Each row is a point on a landscape with many valleys, with its height.
A ball rolls from a point to the lowest of its 2 nearest points, and stops where none of them is lower. Distance is the straight distance between rows; heights are no part of it.
Q806 height 2.18: [129 144 110 133  95 127 111 181 108 132 157 127 111 125  94 140 153 124
 120 173  98  90 146]
Q538 height 5.48: [144 119 102  80 143 107 138 170 105 138  71 162 155 109 114 143  88 128
 126  95 134 165  89]
Q868 height 2.72: [ 59 130  86 132 150  71 110 170  65 172 118  89 147 116 113 143  84 119
 150 168 106 103 127]
Q220 height 1.98: [148 168 138 193 209 148 142 121  70 146 164 140  68 148 120 131 105 141
 151 149 139 124 146]
Q27 height 1.89: [ 61  93 129 113 103  75 124 152 160 170 194 120 118 148 150  91 130 105
 123 141 116 117 170]
Q673 height 2.12: [124 180 110 148 154  93 126 162 133 102 163 108  70 132 148 113  95  99
 116 169 154 137 146]
Q992 height 1.68: [192 143 144 106 117 114 154 136 195 101 101 126 136 125 151 138  86 126
 157  70 116 157  98]
Q110 height 1.57: [140 126 122 134  69 120 123 113 113  85 152 173 117 111 121 150 203 129
  96 134 129  98 195]
Q715 height 2.73: [151 106 182 126 150 178 141 112 160  90 110 150 110  89 160 152 111 151
 166  65 114 113  74]
Q172 height 5.52: [138  96 113  81 136 119 134 166  92 140  95 162 153  96 110 177 120 138
 101 110 124 158 113]
Q23 height 2.62: [ 47 113 151 135 126 131 103 142 169 163 174 140  83 152 113  96 159 102
 101 161 144 117 150]
Q92 height 0.52: [186 189 141 158 173 125 146 101 145 110 115 147  99  74 103 191 101 142
 186 114 143 115 112]
Q389 height 2.64: [113 138  84 109 164 116 145 186 107 111 182 133 123 132 151  80 103 160
 135  56 170 140 160]
Q501 height 3.86: [131 151  80 129 171 109 132 163  78 143 109 123 127 127  73 176  60 146
 145 157 148 118 126]
Q176 height 0.69: [170 195 159 178 171 150 119  95 123 101 114 156 104  59 122 185 137 147
 176 105 163  76 135]
Q55 height 5.66: [ 87 169 164 155 132 152 113 132 157 203 138 105  93 140 113 104 153  98
 142 175 142 125 139]
Q355 height 1.66: [144  96 135 130  69 113 110  64 137  68 128 130 137 120 135 165 160 133
  95 142 137  98 149]
Q488 height 4.22: [ 99 102 123 122 109 122 123  90 157 164 161  84 152 165 155  43 117 150
 143  95 178 181 133]
Q660 height 6.00: [145 138 114 149 207 153 144  80 134  81  96 166 104  50  90 154 115 147
 173  96 136 105  74]
Q690 height 1.95: [194 184 139 158 126 158 113 132 156  61  84 176 146 130 125 119 175 109
 126 120 119  84 113]
Q505 height 2.54: [125 137 146 157  95 160 113  70 167 122  96 136 124 167 114  91 182 103
 104 167 154 124 126]
Q997 height 2.11: [179 135 141 140 102 163 120 106 157  54  71 157 164 157 130 131 166 126
 106 123  89  80 100]
Q139 height 3.00: [111 135  98 120 149 117 141 157 103 129 198 114 116 118 169  90 110 155
 130  85 167 170 172]
Q95 height 2.94: [ 96 112  87 113  82  92  94 164  99  79 135 142 108 164  87  99 139 116
  99 171 107  87 130]
Q385 height 4.13: [147 116 179 129  91 148 127 152 143 171 136 124 128 199 120  93 156 112
 122 155  58  95 105]
Q356 height 2.16: [140 173 127 161 205 156 151 144  84 126 173 150  62 121 137 132 132 130
 122 127 134 140 143]
Q268 height 3.02: [ 70 128 103 131 143 118 121 155 102 131 117  61 181 165 160  40 107 163
 161  91 124 124 117]
Q938 height 1.96: [ 36  94 111 130  93 144  83 130 129 166 130 134 135 145  59 114 159 117
 125 167 111 113 128]
Q287 height 1.41: [191 196 135 138 199 114 156 148 171 133 128 173  94 108  96 135  96 115
 180 106 145 119 105]
Q304 height 0.96: [146 184 108 189 148 154 144  74  97 116 134 134 105 104 125 133 166 125
 124 165 167 119 177]
Q807 height 5.18: [125  40 157  95 119 121 137  90  97 182 150 134 189 141 143 157 140 145
 102 121  82 142 130]
Q82 height 1.22: [ 40 120 109 128 147  99 133 152 145 165 164  96 127 136 160  74 114 109
 139 131 127 127 159]
Q305 height 3.94: [106 108 182 129  60 115 108 139 166 191 165 131 116 196  94  98 144 107
 145 153  75  90 115]
Q530 height 1.50: [146 158  93 159 116 166 124 122 116  86  89 122 140 150 104 103 155 120
 102 166 117 105 117]
Q454 height 1.85: [ 82  80 130 128 147 159 130 114 116 181 183 130 115 121 132 117 152 133
  95 152 124 163 166]
Q21 height 1.65: [101 188 105 166 174  93 139 165 100 135 157  82 128 155 158  75  94 155
 190  78 135  97 147]
Q359 height 1.69: [144  98 103 119 141 138 135 104  76 130  90 102 161 147 160  96  90 137
 138  79 133 206  84]
Q718 height 3.41: [ 84 129  93 129 159 120 133 166  68 162 115  73 172 146 149  79  89 141
 161 104 123 134 115]
Q423 height 2.43: [ 88  81 154 105 109  85 136 113 165 194 223 137 139 179 141 100 137 110
 105 121 132 123 159]
Q247 height 2.68: [160 130 154 131  99 122 114  93 164  62 111 120 116  84 149 176 125 133
 119 127 145 120 121]
Q512 height 3.70: [143 124 113 115 130 136 136 161 106 115 149 152 119  97 109 176 151 151
  96 134 114 127 156]
Q996 height 1.13: [159  92 134  82 144 127 150 122 141 101  62 139 168 128 143 140  89 138
 153  56 118 168  72]
Q418 height 2.17: [114  74 117 133  87 128 118  43 115  64 109 139 158 124 141 147 173 131
  82 138 144  93 149]
Q37 height 0.80: [115 155 125 162 142 175 131 109 141 134  91  91 112 175 110  77 119 103
 132 176 107 130  86]
Q457 height 1.34: [169 203 109 187 170 152 131  99  98  78 119 151 111 104 117 146 155 122
 129 139 170 101 165]
Q203 height 4.45: [184 132 216 125 133 159 130 135 164  93 113 169 132 139 154 151 164 147
 119 103  82  79  99]
Q615 height 1.76: [135 165 128 203 189 155 139  74  82 159 156 116  74 134 114 134 119 140
 160 164 144 145 137]
Q778 height 3.28: [112 115 166 131  91 127 111  71 176 157 156 150 109 164  98 122 192 104
  91 157 147 114 143]
Q42 height 5.78: [ 13 137 162 148 122 133  88 153 192 164 121 120 110 181 103 102 150  96
 145 131  84  89 116]
Q416 height 2.46: [104  96 115 117 101 136 126 174 100 154 151 126 127 155 111 117 135 127
 107 168  73 110 132]
Q668 height 0.29: [193 177 161 161 128 161 122 116 144 118  89  97 124 140 130 124 126 111
 145 156  90 133  90]
Q129 height 3.23: [186 181 117 154 147 106 154 144 121 161 160  98 117 121 143 133  84 145
 196  68 162 157 141]
Q382 height 5.67: [160 127 172 117 122 120 150 127 138 132 162 122 106 100 186 164 129 144
 132  91 128 157 155]
Q952 height 2.06: [200 203 180 143 157 152 112 151 152  89  96 161 134 117 128 135 173 117
 141 125 125  90 108]
Q509 height 3.03: [162  98 175  81 131 115 176 131 168 123 152 168 153 129 168 134 134 162
 131  35 120 124 138]
Q781 height 5.01: [128  63 153 103 118 125 138  69 120 132 119 104 151 123 167 159 112 145
 106 124 111 162 113]
Q811 height 3.69: [ 79 127  88 119 147  90 105 180  38 170 113 101 185 130 146  98  79 147
 137  97 145 139 115]
Q614 height 3.54: [129 107 154 124  57 104 109 103 166 156 162 132 115 168  91 120 162 104
 106 173 111 118 128]
Q506 height 1.58: [164 160 123 137 100 139 123 137 130 100 106 160 141  71  98 185 177 146
 140 114 123  71 152]
Q441 height 5.24: [106 127  95 125 119 103 137 146 117 187 164  81 129 105 139 136  91 119
 146 159 140 168 158]
Q425 height 1.54: [185 161 124 114 147 114 167 146 182 124 116 137 130 102 127 121  92 128
 188  57 135 151  94]
Q499 height 3.37: [135  99 121  90 159 131 158 147 117 116 170 161 115 129 161 136 123 145
  90  93 124 169 158]
Q613 height 1.92: [164 187 107 152 108 133 119 175 115 116 139 153 119 117  82 150 160 122
 132 150 131  70 158]
Q464 height 2.57: [160 110 149  96 141 148 158 172 144 135 132 167 143 144 137 144 127 142
 112  89  83 123 128]
Q443 height 5.21: [125  83 112  93  94  97 129 131 111 157 125  95 181 173 157  86  86 130
 124 118 134 164 117]
Q88 height 2.36: [178 177 158 134 102 126 109 124 188  71  96 155 133  63 131 169 139 122
 148 111 146  78 122]
Q554 height 5.82: [154 125 207 134 103 118 113  90 153  91 147 136 102 106 179 164 173 132
 105 141 145  94 151]
Q897 height 2.80: [120 108  84 137 106 160 120 128  61 117 110 147 156 129  85 129 183 143
  99 156 102 111 152]
Q771 height 2.75: [ 83  76 128 112  96 116 117 180  94 173 179 136 144 168 119 103 136 123
 131 147  55  90 135]
Q711 height 1.46: [185 167 122 128 192 103 176 133 176 134 118 162 110  91 106 117  93 123
 200  72 135 138  86]
Q915 height 3.98: [ 75 153  78 164 161 123 120 109  89 157 134  95 103 124  86 134  99 125
 138 201 153 116 149]
Q521 height 1.12: [105 141 102 156 132 154 123 132 132 102  96 106 110 171 106  74 125 108
 107 188 111 109  99]
Q401 height 4.54: [134 120 124 104  92  87 139 185 148 148 165 104 145 153 161 100 105 134
 135 111 121 126 153]
Q175 height 1.64: [153 194  90 164 150 125 121 137 116  70 137 149  89 122 109 130 133 118
 102 156 167 112 162]
Q211 height 6.08: [135 154 106 166  61 147 123  92 150 123  97 155 143 173 110  69 190  62
 134 147 131  92 142]
Q568 height 5.53: [ 73  99 108 135 142 170 126 124 114 180 102  90 144 159 114  89 102 111
 132 164 104 156  93]
Q965 height 4.62: [ 69  79 122 104 125 116 111  94 146 171 151  91 191 189 139  41 109 150
 128  98 163 153 127]
Q167 height 1.36: [167  93 179 126  71 126 124  87 166 130 109  87 153 126 155 176 121 138
 137 140  95 119 105]
Q656 height 3.04: [160 167  94  99 138  99 160 198 136 162 137 116 153 115 118 134  84 148
 178  80 145 129 138]
Q679 height 1.37: [163 123  98 113 150 141 143 127 106 108  86 122 143 135 139 114  80 128
 156  72 125 188  68]
Q551 height 6.07: [121 115 102 124 139 144 117  90  89  64 102 140 126  78 134 175 142 151
  93 135 155 148 143]
Q729 height 3.85: [ 35 135  98 151 165 127 120 122 124 188 155  88 104 111 105 122 103 111
 148 170 146 136 149]
Q902 height 5.94: [151 161 160 142 133 172 126 133 140  68 110 196 144  81 145 147 196 137
 133  92 136  50 145]
Q383 height 3.21: [124 107  94 119  68 108 109 121 109  84 130 150 133 168  82 107 158 116
  94 169 115 104 132]
Q364 height 3.34: [104 130 111 126 126 101 144 134 134 146 194 101 109 128 177  74 106 128
 132 110 170 174 167]
Q700 height 5.56: [132 111 113  95 163 132 152 161  81 156 127 146 138  73 112 193 112 158
 128 103 121 159 138]
Q433 height 3.92: [115 144  82 150 159 111 119 119  68 162 120  91 122 117  85 158  72 139
 146 188 148 133 135]
Q652 height 2.51: [114  77 111 123  89 139 105  62  93 114  65 135 171 146 102 122 168 124
  86 167 126 128 107]
Q704 height 4.72: [119 127 104  98 104  93 124 193 124 151 185 104 172 131 149 108 107 165
 144  92 145 131 175]
Q513 height 5.38: [137  99 107 100  87  85 114 125 127 135 119  99 133 119 129 147  92 113
 110 164 134 174 122]
Q171 height 2.22: [152 152 156 158 115 159 118  66 169  93  99 117 107 150 142  90 157 102
 108 170 137 146 102]
Q461 height 1.35: [155 118 138 108  79 126 121 126 144  90 110 153 139  80 105 193 156 154
 127 117 109  91 137]
Q975 height 4.60: [141  73 142  73 123  96 131 119 101 125 100 144 173 130 168 156  99 152
 103  68 139 170 113]
Q73 height 3.77: [113  84 155 112  75  94 129 128 153 172 178 124 132 191 107 105 132 107
 122 148  85 108 118]
Q784 height 0.40: [164 146 129 122 171 129 157 120 149 121 104 140 118  61 108 180  97 139
 179  92 131 140  98]
Q318 height 5.99: [163 147 161 158 199 153 144  99 159  99 111 164  90  52 123 152 118 135
 191  78 132 104  75]
Q662 height 2.95: [ 65 100 166 122 114 123 101 106 184 175 190 151  96 175 105 119 157  96
  90 145 147 123 149]
Q946 height 2.31: [160 174 142 149 178 141 137 131 110 104 166 145  64 103 145 143 142 127
 111 136 149 148 151]
Q229 height 3.88: [121 101 154 126 106 127 144  88 166 188 171 100 153 153 165  82 125 133
 139 105 150 183 147]
Q28 height 2.55: [122  75 117 127 117 136 124  52 112  67  94 137 145 141 124 134 152 132
  72 154 134 133 114]
Q40 height 1.94: [ 71 181  93 148 187  79 148 167 109 105 147  91 115 148 169  73  94 131
 164  82 132 106 147]
Q750 height 4.84: [125  66 135  94 148 125 115  90  92  77  84 144 131  94 153 174  97 145
 100  99 143 164  90]
Q842 height 1.10: [130 180 118 147 170 110 150 185 109 145 160 112  96 145 153 114  87 119
 157 124 130 114 144]
Q676 height 5.73: [ 28 151 147 154 130 132  97 152 185 198 113  91 115 156 104 116 132  96
 164 137  99  99 115]
Q774 height 5.63: [145 116 138 114 137 134 150 132 119 139 159 125 112  65 162 195 131 152
 127 108 122 160 162]
Q491 height 3.62: [147 124 133 122 100 114 139 104 139 163 169  88 148 130 174 104 115 152
 155  93 150 189 149]
Q732 height 2.52: [ 22 106  97 127 130  76  97 158  97 186 110  99 151 110 110 114 115  97
 149 161  96 120 116]
Q500 height 1.30: [118  83 121 107 128 118 119 116  71 153  80 124 172 161 153  92  90 128
 101 111 128 192  82]
Q394 height 1.39: [140 179 135 185 158 147 129  76 110 136 145 116  81 100 128 128 149 114
 132 169 166 150 150]
Q284 height 1.14: [174  87 144  88 101 115 132 120 142  92  71 126 164 156 128 161  97 129
 116 113  88 140  79]
Q51 height 5.47: [ 94  78 111 121 148 169 142 112  93 169 115 100 153 160 147  77 110 130
 123 128 108 178 102]
Q517 height 1.67: [181 131 168 121  92 124 137 118 173 120  97  99 135 104 167 176  91 137
 157 105 107 145 104]
Q666 height 4.27: [166 114 200 131 118 158 138 117 140 151 132 137 133 179 156 124 168 133
 107 134  66 111 118]
Q669 height 2.86: [104 139  82 120 143  86 130 193  75 174 126 100 153 125 111 151  64 124
 165 136 114 105 134]
Q57 height 5.83: [ 20 130 135 146  85 136  67 133 180 142 112 126 118 183  60 112 145 100
 142 145 104  96 111]
Q334 height 4.33: [ 96 120 120 114 105  81 132 159 157 137 158  86 143 168 170  59 100 128
 135 111 144 129 141]
Q447 height 2.15: [204 207 172 123 159 122 123 177 170 114 118 156 107 117 129 139 135 106
 149 129 130 113 115]
Q616 height 2.76: [155  84 151  94 119 140 157 170 118 139 152 152 151 189 131 131 137 140
 105  96  63 108 127]
Q659 height 1.80: [129  86 118 106 115 115 107 117  76 145  76 121 163 136 138 137 103 123
  92 145 119 180  90]
Q646 height 1.70: [187 168 117 135 161 127 153 152 159 114 129 132 126 136 125  86 101 133
 189  34 151 166  98]
Q130 height 2.56: [114  94  94 110  98 131 103 167  68 112 139 169 134 123  77 145 165 143
  95 152  99 106 148]
Q4 height 1.63: [133 103 114 123 123 136 125  87 129 102  86 101 122 152 134 109 104 116
 104 163 122 185  82]
Q759 height 6.01: [ 91 154 106 164  81 153 106 127 142 124 105 135 121 176  88  61 179  91
 124 168 119  73 128]
Q888 height 5.39: [117  71 123 106 152 155 146 140  76 166 124 120 171 150 157 105 116 148
 111 113  98 166 122]
Q571 height 5.59: [150 140 120 124 162 142 154 135  93 147 143 132 123  62 112 209 121 161
 146 124 123 135 151]
Q135 height 2.49: [158 123 150 107 111 124 120 112 197  50  90 155 131  78 129 167 126 139
 130 108 136  90 106]
Q741 height 2.28: [196 179 178 119 124 118 144 173 157 142 134 124 114 138 157 137 123 110
 151 109 117 135 131]
Q754 height 5.72: [166 135 187 126 132 124 142 116 156 109 143 129  96  86 196 167 119 135
 157  72 137 148 125]
Q653 height 4.95: [106  96 101 107 103  99 116 153 105 191 177  89 183 116 157  99 111 154
 140 117 149 154 182]
Q103 height 2.03: [176 170 113 153 149 136 131 158 128 114 141 100 127 165 144  57 104 148
 185  47 146 150 109]
Q570 height 5.71: [120 162 111 178 102 170 130  47 138 126  81 100 137 102 113 123 169 110
 137 166 158 134 138]
Q136 height 0.53: [151 117 132  89 145 114 159 137 165 124 101 144 125  50 110 180 110 142
 153  99 124 132 109]
Q80 height 2.29: [153 100 119 131  81 148 118  83 116  60  75 147 175 144 122 145 162 134
 107 118 106  79 118]
Q749 height 4.75: [133  77 134  74 155 101 133 119 110  93  74 172 143  99 150 157  93 136
 101  70 152 176  85]
Q531 height 2.47: [132 145  94 125 146 134 130 177 119  95 123 128 104 140 112 131 100 121
 105 151 122 129 118]
Q430 height 4.94: [ 86  77 117  94 106  88 107 123 117 164 127  79 210 186 143  50  99 153
 129 110 150 146 119]
Q681 height 5.91: [ 56 135 129 149  62 144  92 113 164 135 122 155 120 194  62  74 177  93
 131 148 122  77 128]
Q238 height 5.54: [ 65 132 102 129 119 108 119 126 167 158 119  74  98 135 118 104  93  88
 141 170 151 157 119]
Q633 height 5.61: [101 162 132 155 133 143 128 114 157 182 135  90  96 134 113 111 119 102
 144 178 146 147 121]
Q728 height 5.96: [152 170 152 146 164 169 138 119 160  81  99 187 128  53 119 150 170 147
 154 101 139  51 120]
Q709 height 3.47: [116  73 111  98 102  88 116 116 107  89 152 156 119 187  96 119 138 109
  65 163 117 113 121]
Q94 height 4.93: [143  96 133 123 143 148 135  85 108  99 108 112 120 100 159 155 100 141
 129 111 117 179  99]
Q340 height 6.26: [109  98 157 135 127 160 134  69 141 136 134 135 107 149 134 118 166 130
  84 156 126 146 132]
Q546 height 3.73: [ 18 129 104 145 140 126  94 131 151 171 152 107 102 109  92 135 123 102
 126 171 158 133 153]
Q288 height 2.32: [166 170 133 141 128 132 128 148 139 114 133 118 104 126 130 140 119 111
 123 153 128 131 122]
Q962 height 2.26: [ 82 152  93 122 163  87 137 190 122 105 170 108 128 135 172  75 105 147
 138  78 139 112 160]
Q278 height 1.87: [155 200 118 150 172 121 117 162 140  73 145 147  66 135 125 117 110 103
 108 158 160 121 133]
Q349 height 0.55: [157 168 141 169 142 166 137 120 135 146 103  85 111 164 130 101 108 110
 149 163 103 134  86]
Q448 height 4.09: [116 112 121 117 129 107 149 148 145 114 148 111 115 183 172  64  94 107
 113 123 122 141 120]
Q789 height 3.18: [ 80 126  89 141  81 127  98  86 162 112 125 132 106 148  84 100 163 100
  98 169 179 129 149]
Q496 height 2.19: [120 114  98 127  75 125 114 139  89 120 163 159 123 103  92 153 187 142
  99 167 118 117 185]
Q360 height 0.64: [181 148 156 144  84 139 117 106 163 103  92 113 141 141 132 143 152 122
 123 160  98 113 109]
Q486 height 1.40: [159  94 125 109 123 145 138  98 121 105  66 102 149 163 146 127  93 122
 119 127  97 177  70]
Q232 height 6.19: [116 103 150 151 143 165 130  53 121  82 134 133  99 115 157 124 169 144
  86 142 130 143 142]
Q603 height 4.38: [144  74 123  84 123 108 126 131  86 154 131 127 204 129 158 125 117 170
 118  67 143 180 143]
Q311 height 1.31: [175 197 135 144 184 118 147 170 132 134 138 141  91 132 116 135  83 119
 167 116 135 115 121]
Q392 height 0.54: [ 64  85  88 130 106 144  95 108  93 157 139 144 136 111  80 117 179 127
  92 186 149 139 159]
Q239 height 2.44: [152 123 104 127 105 156 121 118 115  68  58 159 173 115  94 165 159 140
 119 118 113  93 111]
Q19 height 2.67: [120 137  79 108 104  98 105 187 108  74 121 139 112 142  83 133 119 116
  96 161 117 104 122]
Q651 height 5.65: [104 132 106 159 117 175 120  62 148 150  94  95 129 125  89 120 149 120
 126 179 146 157 117]
Q241 height 0.61: [ 82 156 127 150 150 116 142 158 130 173 172  92 106 139 165  88 112 113
 149 137 131 123 150]
Q402 height 2.83: [119 135 112 140  81 136 123  88 164 105 113 125 114 149 107 101 166 101
  93 175 145 133 139]
Q525 height 2.24: [196 181 183 115 120 108 116 156 193 101 112 157 107  94 133 167 144 115
 138 123 134 107 126]
Q647 height 2.65: [127  95 150 106 169 163 152 116 150 117  94 153 121  50 129 146 102 153
 185  66 116 112  61]
Q751 height 1.48: [ 50  79 100 114  82 120  78 109 113 144 149 146 126 147  61 107 158 113
 106 178 136 120 138]
Q721 height 2.93: [143 149  96 112 134 118 147 193 103 171 132 107 141 123 106 165  78 132
 166 130 114 120 134]
Q283 height 0.88: [173 192 158 156 164 142 132 123 119 113 121 154 112  74 123 185 167 146
 150 120 152  85 160]
Q274 height 1.38: [153 190 161 152 151 136 113 143 104 134 149 138  95 118 139 125 196 118
 111 173 160 103 171]
Q33 height 3.87: [105  82 135 100 119  89 140 141 136 124 178 130 126 201 147  89 114 106
  83 133 110 112 132]
Q186 height 5.28: [102  47 136 105 115 138 130 123  95 198 139 126 185 168 139 103 131 133
 108 130  88 149 126]
Q131 height 2.60: [140 107 144 103 157 164 137 112 138  95  54 145 139  64 116 163  96 155
 165  88 119 125  59]
Q677 height 3.64: [108 107 101 107 122  82 144 156 134 124 184 117  98 131 170 105  97 114
 100 137 156 165 167]
Q254 height 5.77: [138 149 122 171  77 158 132  59 138 105  85 121 150 109 146 125 181 105
 124 141 143 105 147]
Q567 height 2.74: [155 153 156 147 139 138 111  87 150  55 128 126  88  62 159 172 119 132
 134 112 154 137 121]
Q352 height 1.33: [ 79 102  98 143 146 168 124  95  92 160 146 129 117 103 106 130 165 137
  88 182 146 160 158]
Q815 height 1.09: [177 196 160 144 160 140 124 154 103 122 143 149 100 105 120 163 179 122
 130 151 144  96 168]
Q434 height 4.14: [135 104 100  90 117 107 129 174  80 180 127 121 188 110 139 145  93 149
 135  96 132 167 141]
Q411 height 5.76: [165 123 216 125 116 129 115 100 160  88 140 129  95  97 197 170 127 136
 131 107 145 104 121]
Q885 height 2.40: [182 157 179 114 136 135 147 191 149 138 147 160 112 137 144 137 146 124
 121 109 108 117 134]
Q821 height 5.97: [161 170 179 143 193 156 133 123 159  89 124 177  88  56 131 156 153 135
 163  89 140  94 101]
Q445 height 0.76: [136  84 151  74 127 117 141 139 152 111 100 156 144  69 126 194 115 155
 135  82 125 111 111]
Q693 height 1.32: [121 187 130 165 198  91 155 176  99 142 161 122  95 161 151 110  71 136
 190  94 137  92 146]
Q601 height 2.20: [116  98 106 123  93 127  90 113  64 133  63 135 161 134 100 124 140 123
  77 170 127 147  92]
Q384 height 6.02: [148 144 104 153 203 160 148  83 104  81 111 157  98  73 101 175 114 150
 157 102 141 140 108]
Q541 height 5.62: [ 86 128  89 157 107 171 108  95 128 164  77  98 141 144  68 113 143 115
 126 185 134 142 109]
Q720 height 6.12: [118 100 130 134 156 161 121  72  97  53 112 141 104  82 153 158 140 154
  91 115 136 144 124]
Q370 height 3.82: [145 154  83 111 156 112 133 162  87 141 105 142 136  84  63 195  94 137
 136 146 143 132 127]
Q731 height 0.87: [174  95 143  79 105 120 149 137 144 126  81 125 186 145 145 147  92 139
 142  78 100 153 100]
Q503 height 3.05: [114  77 147 103 106 122 144 177 109 157 181 140 153 199 145  95 130 128
 111 118  65  90 132]
Q882 height 3.38: [162 163 122 143 133 118 150 137 124 160 172  87 128 122 168 112 107 139
 168  94 152 172 153]
Q404 height 4.39: [169 104 212 129 126 158 132  98 137 104 133 151 136 160 162 150 168 151
  99 111  78  72 115]
Q323 height 6.03: [145 140  93 128 168 149 130 106  97  79 109 139 114  77 105 176 123 144
 113 129 148 148 130]
Q2 height 3.68: [112  67 122  93 125  79 136 110 117 118 183 146 122 205 119 113 126 103
  60 141 115 115 117]
Q132 height 2.27: [ 62 106 138 135 141 142 129 146 141 189 173 121 105 144 130  98 142 113
 108 164 124 129 153]
Q577 height 3.22: [147 106 141  87 158 130 174 148 135 117 157 171 129 116 159 141 130 161
 119  52 133 159 147]
Q735 height 3.78: [149 144  93 114 125 129 128 150  98 120 105 145 137  83  77 197 142 147
 120 146 121 119 137]
Q839 height 2.30: [ 10 105 105 135 125 103  95 143 131 165 111 101 130 128  82 111 126 100
 138 169  92 106 118]
Q258 height 5.10: [124  46 170 104 115 140 128  80 106 139 132 116 163 114 155 178 137 159
 107 121  92 122 130]
Q665 height 5.89: [167 143 190 138 118 142 108 116 135  74 123 163 121 101 164 152 197 136
 115 119 148  72 153]
Q191 height 2.45: [122 148 102 142 150 132 136 158 113 116 135  89 140 168 159  51  92 147
 166  71 134 134 115]
Q520 height 5.12: [104  97 111 123 126 129 132 119 118 205 182 100 156 115 159 105 117 132
 138 130 140 183 172]
Q224 height 5.70: [ 42 163 144 162 135 140 102 147 164 205 140  97 101 137  91 123 136 100
 156 166 124 103 133]
Q395 height 3.53: [ 51 129  94 146 115 130 105 111 157 143 143 111  91 123  87 116 149 100
 105 181 165 139 151]
Q273 height 2.53: [158 134 129 116 139 167 131 126 142  82  66 149 150  89 100 163 129 150
 133 109 107 109  95]
Q845 height 1.78: [177 186 121 174 110 164 118 115 133  83  91 140 149 147 133 103 175 105
 121 153 124  94 127]
Q819 height 3.55: [123 117 107 113 155 136 141 164 107 115 168 147  96 121 135 133 137 139
  79 141 121 141 162]
Q452 height 5.34: [132  98  97  81 103  86 127 169 108 133 113 124 158 158 141 115  80 122
 118 112 132 163 110]
Q617 height 2.78: [107  91 171 121 118 107 132  97 170 181 188 137 108 163 140 109 152 109
  92 140 138 147 150]
Q170 height 5.30: [119 116  82 109  98  85 120 162 103 177 130  83 138 105 124 151  87 111
 136 167 133 165 138]
Q563 height 5.46: [ 99 104 101 119  91  96 115 108 157 151 135  91 115 124 117 129 107  96
 113 179 156 177 129]
Q90 height 2.10: [137 151 140 141 108 122 124 145 140 140 149 114  85 138 134 116 137 104
 111 181 130 128 141]
Q99 height 5.41: [133 110  95  79 137 103 136 188 109 113  96 145 159 159 131 103  82 126
 117  85 139 149  98]
Q150 height 3.12: [162 188 107 129 167 100 167 179 138 161 157 134 118 124 111 121  76 146
 199  71 163 131 143]
Q775 height 2.50: [154 149 144 149 144 148 129 108 129  85 144 136  83  90 154 155 153 137
 101 134 142 142 153]
Q472 height 1.74: [173 192 108 137 108 129 129 161 140  98 123 185 129  89  83 166 184 122
 138 121 141  68 165]
Q596 height 5.57: [ 82 116  99 135 118 150 112 130 117 171 104  91 132 139  90 112 116 111
 134 182 113 132 105]
Q968 height 2.85: [165 101 194 104 139 142 156 118 167 103 127 148 133 128 183 159 122 154
 132  63 104 112 104]
Q453 height 3.95: [112 113 100 107 121 104 108 166  56 193 108 108 195 120 146 116  86 139
 131 111 143 167 124]
Q674 height 0.93: [139 119 120 144  77 135 129  93 130  61 123 166 137 110 150 147 187 122
 105 118 143  77 175]
Q625 height 1.77: [135 177 152 155 121 135 109 133 130 140 146 123  84 129 119 104 176  98
 118 192 157 111 154]
Q262 height 1.91: [134 108 135 143 124 159 130  73 161 104 100 114 114 174 133  89 125 114
  99 163 116 162  92]
Q483 height 1.03: [165 111 159 125  73 117 126  84 169 121 109  98 132 144 142 146 127 119
 116 157  96 140 110]
Q350 height 1.04: [150  87 150  86  99 104 126 122 150 102 116 137 140  89 135 206 117 148
 120 108 118 118 130]

Call two points neighbours if one is among the 2 nearest of the other. Go from one point of each pair to the other, from neighbour to neighbour, staying as low as possible. Name the highest point that can't be avoided.
Q731 / Q392: Q915
Q392 / Q668: Q662
Q241 / Q668: Q992
Q731 / Q674: Q28
Q500 / Q731: Q359

Two balls start at each pair of points below. Name the first point that both come to, or write -.
Q968 / Q754: -
Q741 / Q203: Q690
Q170 / Q416: Q784
Q33 / Q503: Q784
